Each row is a point on a tangle of strands that fork, close into loops and nearly touch. The rows are in no order.
Two points are linked if the straight distance between their rows is under 84.8. Some points are linked to none.
nuno: [-28  -7  13 -20  -2 -44  25 -20   1 -13  -2   3 -29  42   2 -11  21  14
 -43  18  37 -25]
kigu: [  0   8   6  20  -6  -2  24  -1   5 -48  11 -19 -14  45  30 -45  13  22
 -21  -7  25  23]
vuv: [-11  -2 -49  -1   9  23  -7 -29  19 -10 -11   5   4 -37 -11 -32 -24   1
   1 -18 -10  33]
keto: [-35  -7  -9 -46  14 -17  21   3  37  49  18  20  -5 -26 -21 -36  16   9
 -48   1 -30 -21]
mopo: [ 23  14  -9  40   6   0 -20  -8  -3  -6 -37   9  31 -42 -20  51  -9  -2
   2  14 -13  27]
dem: [-17  17  -9 -11  -8  -6  -9  24  -3   3  36 -38  11 -28  39 -19 -35  21
  27 -11  -6  43]
tidok: [ 33 -24  26  62 -16   7  -8   4   4 -15   0 -71 -59  76   0 -12  25  21
  18 -30  44 -38]
Bef: [-44  -1 -50 -56  50 -42 -25 -35  17 -10 -36  55 -22   5 -35  -5   3 -25
  -5 -21   3  14]
bub: [ 27   8  20  19 -24 -12  20  20 -36   2  39 -46   2  24  66  -6 -19   4
   2   5  21 -40]
Sogel: [-14   4 -20 -11   6 -27   6  -6   7  27 -19  37  14 -51 -14   6  19   3
 -37   5  -2  -1]
vetib: [-45 -26 -26 -37  21  18 -27 -36  -4 -11   1  35 -27  13   2 -47   5 -20
  17 -50  12  -6]
rego: [ 35  41  -4   0 -25 -15   2  67   8 -29  -2  22  38 -41  -3  36  -7   0
   1  -3  -5  12]
Gibuf: [ 26  29  22 -24 -23 -14 -12  55   0 -25 -31  31  18  13  -8  27  38  -4
 -11  14   4  -1]
Migo: [-26 -32  -5  -9  33  37 -17 -41  26 -58 -30  15 -12  59   5 -20   2  -5
  -5 -14  12  22]
Zol: [  2 -14 -65  16  17 -31 -19 -30  10  30 -52  27 -15 -46 -30  -8   5 -12
 -21 -36 -16  32]
zod: [ 52 -12  40  31   2  34  -4  16 -21 -28   9 -30  14  55  21  25 -13  -9
  -1  32   9 -19]
rerig: [ -3  -7  51  18   1  37   0  -7  11  -7   8 -29   3  52   1   9   4  -8
  34   0  -8  14]
Reked: [ -5  -5 -20   3   4  12   1  -9  38 -49 -46  19  16  -5 -15   7   0  18
 -14  -5   1  20]
pilob: [  7 -36   2  29  19  59 -21  -5  23 -16 -11 -23 -14  18  -7  28 -17   2
  62  -6 -37  52]
Gusan: [ 21   2 -54  47   4 -30 -27 -14   9  10 -57   9  -1 -43 -24  22  -5   2
  11 -28 -28  41]
tisuf: [ 49   1  43  28   8  60   5  14 -24 -18  25 -38  14  35  18  40 -38 -17
  41  40 -10   5]
bubar: [-17  11 -12 -25 -20 -11  16  12  21  43  29  -3   3 -41   1 -18   4  17
 -29  10 -30 -21]
benek: [-25  33  20  30 -13  16   9   9 -16   4  59 -33 -18   9  39 -45   0  -5
   9  -3  18   4]
buper: [  6  30 -15 -21 -21 -12  36  55  -2  27  58 -16  -1 -36   0 -32   4  13
 -38  12 -23 -14]
bese: [  6 -13 -13  40  17   6 -16 -43  -7  35 -41  17   1 -49 -41  45  -3  -6
   6   4 -12  13]
kudod: [-27  -6  -8 -23   9 -39  16 -22 -13   0  -2  24  22 -22 -12 -14  44  23
 -36  17  22 -16]
rupos: [ 12 -26  27   9 -25  -2   9 -11 -10 -30 -13 -28  -8  56  -2  30   4  15
  13  20  16 -48]
pefet: [ 41 -41  54  31   8  19   0   7 -20 -31  -2 -23 -16  83  11  43   8   4
  11  23  20 -45]
Novuf: [ 50 -10  27 -11  13  17 -24  42 -20 -17 -28  35  34  34 -23  61  17 -20
  17  34  -1  -8]
vila: [ 13   0  19  -9 -17   1   6  15   0  45  -2  -4  26 -19  -2  24   1 -28
  24  11 -15  12]
Fefu: [ 33  33 -18 -27  -5  -3   1  60 -38  41  72 -10  30 -36   7  -2  -3 -10
 -37  39 -15 -44]
lega: [-20  -9   3  -5 -18 -25  36 -14  -8 -28   1  -1 -36  43  12 -53  15  20
 -37 -26  35 -14]
desuk: [  4 -46  36  14 -23 -24  10 -33 -19   0  -9 -31 -46  67 -14  19   5  22
  20  12  37 -62]
fel: [ 40  17 -24  24  14 -24 -18  25 -27  38  -1  10  33 -89   1  40  -7 -11
 -17  23 -10   3]
Silif: [-36  -1  11   1  -6 -11  21 -18  -7  23  30  -4 -11   4  20 -41  24   1
 -15 -10  12 -22]
betiv: [ 15  14   4 -45   1 -60  28  53 -19  11  16  51  -3 -17 -21   5  36   7
 -69  34  23 -58]
feros: [-48 -20  -2 -28   6 -15  -9 -47  -4   8  25  18 -18  11   3 -37  33  11
   5 -30   8 -16]
lapud: [-40 -20   8  -5  22  -1  -5 -34  11  -6 -34  21  -1  16   3   4  12  -7
  11  -8  10  23]
keb: [-13   5  39  45   4  24  -4  -2 -11 -34  52 -39 -22  38  41 -23   4   8
  14 -28  10  13]
Veve: [ 58  32   4  -8 -38 -25  18  37 -27 -24   3  20   7  21  -1  11  -3   1
 -38  21  10 -43]
som: [-22   3  -6  11   7  31 -14  19  14 -21  29 -47  -5   4  33   5 -46  11
  49 -21 -12  43]
Ful: [  8 -18 -52  -7   5  17 -22 -30  39 -28 -51  27   1 -35 -30  -2 -26   6
  -2 -26  -6  28]
Gaki: [-10  19  33  -4  -9  28  -2  -3  11  22   2 -24   9  13   0  -6   5 -24
  27   4 -20   0]
Kebo: [ -6  39 -19 -20 -15 -10  38  22   1   8  44 -10 -26 -15   6 -58   2   6
 -27   2  -6  18]
Vake: [-45 -20 -35 -51  17  -3 -15 -22  22  -3 -32  58 -22  19 -10 -35   4 -23
 -11 -33   9  17]
ginu: [-12  11 -27   5  -9  -2  -6  18  -1   0  25 -36  26 -38  20  29 -55  24
  31  15  -8  28]
kal: [-14   1 -15 -34   9 -59  25  14 -16   4  14  49  -4 -21 -34  -8  53  28
 -54  23  18 -34]
zemi: [ 53  -1   8  25  10  22 -21  23 -19  -8 -12   0  40 -25  -6  65 -13 -10
  34  25 -16  20]
Sevaz: [-26   5 -11  -5  31 -52 -24   7   7  -8 -48  60   9 -31 -51  62  26  -1
   5  -2  25   7]
gizog: [-14  -6 -25   1   6  41 -10 -45  18 -45 -14   2  -6  13   8 -42 -12  -2
   0 -20   2  23]
sozun: [ 27  35 -10  -3 -33 -25  16  57  14   9 -25  20  19 -59  -5  25 -11   9
   1 -24 -20  44]
gezir: [ 29  28 -11 -11 -11  -6  -4  36 -34  40  41 -15  37 -40   2  18 -14 -13
  12  30 -22 -31]
notu: [ 49  21  -3 -16 -42 -40  28  27 -23  17  22 -30 -13  12 -19 -20  17  17
 -38  25   7 -67]
Gide: [  9  29  -6  15  -5 -20   9  15   5  19   4  18  18 -78   1  11   4  -4
 -24  21  -6   1]
zet: [ 16  21 -44  35  -5   0 -15  -3   6  15 -18 -10  18 -67 -19  13 -12   3
  13  -3 -23  36]
Soril: [ 18  -3  30 -22   1  -7  -2  27  15 -16 -33  20  31  35  -7  46  18 -10
   8  20  -1   8]
monu: [ -2 -16  -2   3 -11 -11  10  -3  -1  -7   1 -12  40 -36  18  27 -20  21
  15   4  -3  12]
bulor: [ -8  -1  28  51 -24  10  -5 -20  -9  -9   8 -45 -47  59  10 -34  17  18
   2 -22  32 -27]
zuvub: [ 43 -17  31  28  15  46  -8  25   0   7  -1 -20  18   4  12  59 -46 -17
  43  28 -31  29]
deto: [ -1  46  -2  17  -6 -13  20   9 -27  18  74 -56 -26  -8  34 -48 -13  -1
  -9  10   2 -16]
nezub: [ -7  -2 -47  -5   7  -9   3 -19  21  45 -37  31 -18 -38   5 -33  -4 -33
 -23 -37 -33  29]
minir: [ 24   2  30  49 -32   2   5  11 -22 -11  34 -68 -28  49  40 -15  -4   5
   5 -13  29 -37]
buge: [ -4  -4   8  25  13  43  -6  12  12  -2   1 -38  20   7  11  33 -47   5
  50   8 -19  48]
nogat: [ 11  38 -25 -11 -17   3  -4  48  27 -10 -14  -5  10 -26   3   2 -17   2
   8  -7 -29  57]
Loful: [-24 -17 -42 -29  24 -43 -32 -17  11  -5 -54  54   0 -23 -50  20  18  -4
   1 -19   5  26]
Mog: [-39 -11 -43 -55  21   4  -3  -6  29  54   3  42 -22 -19 -22 -48   9 -16
 -29 -32 -29 -19]
feze: [-22 -11  45  10   8  50  -8 -47   5  -7  17  -6 -28  49 -16  -9   0   0
  36 -19  -3 -13]
sutib: [ 26 -19  35   1  15   1  -9 -14 -13  19 -40  28  15   3 -28  67  10 -15
  37  39 -15   8]
mor: [-28 -20  30  15  16  53  -3 -54   6  22  10  -2 -21  -6  -6   0 -27  -9
  43 -19  -6   3]
Reta: [  1  40   1   4  -6   7   1  20 -33  17  64 -39  12 -23  34 -24 -38  -4
 -10  34   1  -6]
vok: [-36 -26   3  -7  10  -1   5 -45  -3  32 -10  12  13 -19 -11   8  -2  -9
   5   1  -4   1]
Tas: [-50 -31   7 -23  11  35 -11 -61  16  29  -4  17 -18  -8 -11 -16 -13  -9
  12 -24  -9 -22]
vule: [-28  11  -6 -15   1  11   4  -3  15  37  -5   8 -11 -16  17 -37   2 -25
 -16 -27 -10  31]
Bom: [-18 -20  14  31   4  33  -2  -8  13 -45  20 -22 -15  49  24 -39  17  19
   4 -46  13  11]
butok: [-40 -20   2 -17  58   2 -10 -28  31 -37 -44  32  -2  53 -22  19   4  -6
  -7  -4  20  28]
mal: [ 46  17   8 -20 -29 -48  34  47 -26  -3  32  15   7  -8  -7  -6  23  10
 -60  26  13 -56]
Fub: [-11 -49 -38 -21  19  52 -50 -35   3 -23 -19  24 -18   6  17 -38  -9 -35
  25 -54   6   7]
zuk: [-39  -7  21 -16  14 -20   8 -31   1 -14 -12  12 -23  63   0 -22  28  -2
   7   7  33 -24]
Zetag: [ 20   3  22 -27 -13  -6   1   6 -14  29  15   6  33 -16 -10  22   9  -7
   7  33 -17 -35]
tabip: [ 53  27  17  -5 -20  -6   1  56  -2 -44  -4   3  31  10   6  33   1   7
 -10  20   6 -13]
Kod: [-12 -35 -19  13  17  14  -8 -48   5  26 -41   6   7 -31 -23  13  -8   0
  35 -15 -16  20]
Kip: [  4  -7  36   5 -21  -8  15 -13 -14  -2  18 -21   0  26  43 -10 -14  10
 -20  17  24 -45]
Letup: [-24 -21  29   9  -4   8  12 -28 -15  -9   4  -9   1  31  24 -21  13  12
   0   8  15 -15]
Fitam: [  2  49 -12 -16 -23  -5  20  32  19   4   9 -21  -7 -10   2 -31  -9  -1
   1  12 -19  36]

A fork is a point with three links, a tip a point with one. Leave the first point through the second and follow the links. Name the first fork or tip that comes.
tabip / rego => Mog
Fefu / gezir => vok
Reta / deto => Letup
Mog / keto => tabip

Name the points in between on the shortest way along the links from the first point to the second, in order.
Kip / Reta => Letup, zuk, nuno, lega, kigu, Bom, keb, benek, deto
dem / Gaki => som, buge, zuvub, zemi, mopo, bese, Kod, vok, Tas, mor, feze, rerig
lapud / desuk => vok, Kod, bese, mopo, zemi, zuvub, tisuf, zod, pefet, rupos
kal / Kebo => betiv, mal, Veve, tabip, rego, sozun, nogat, Fitam
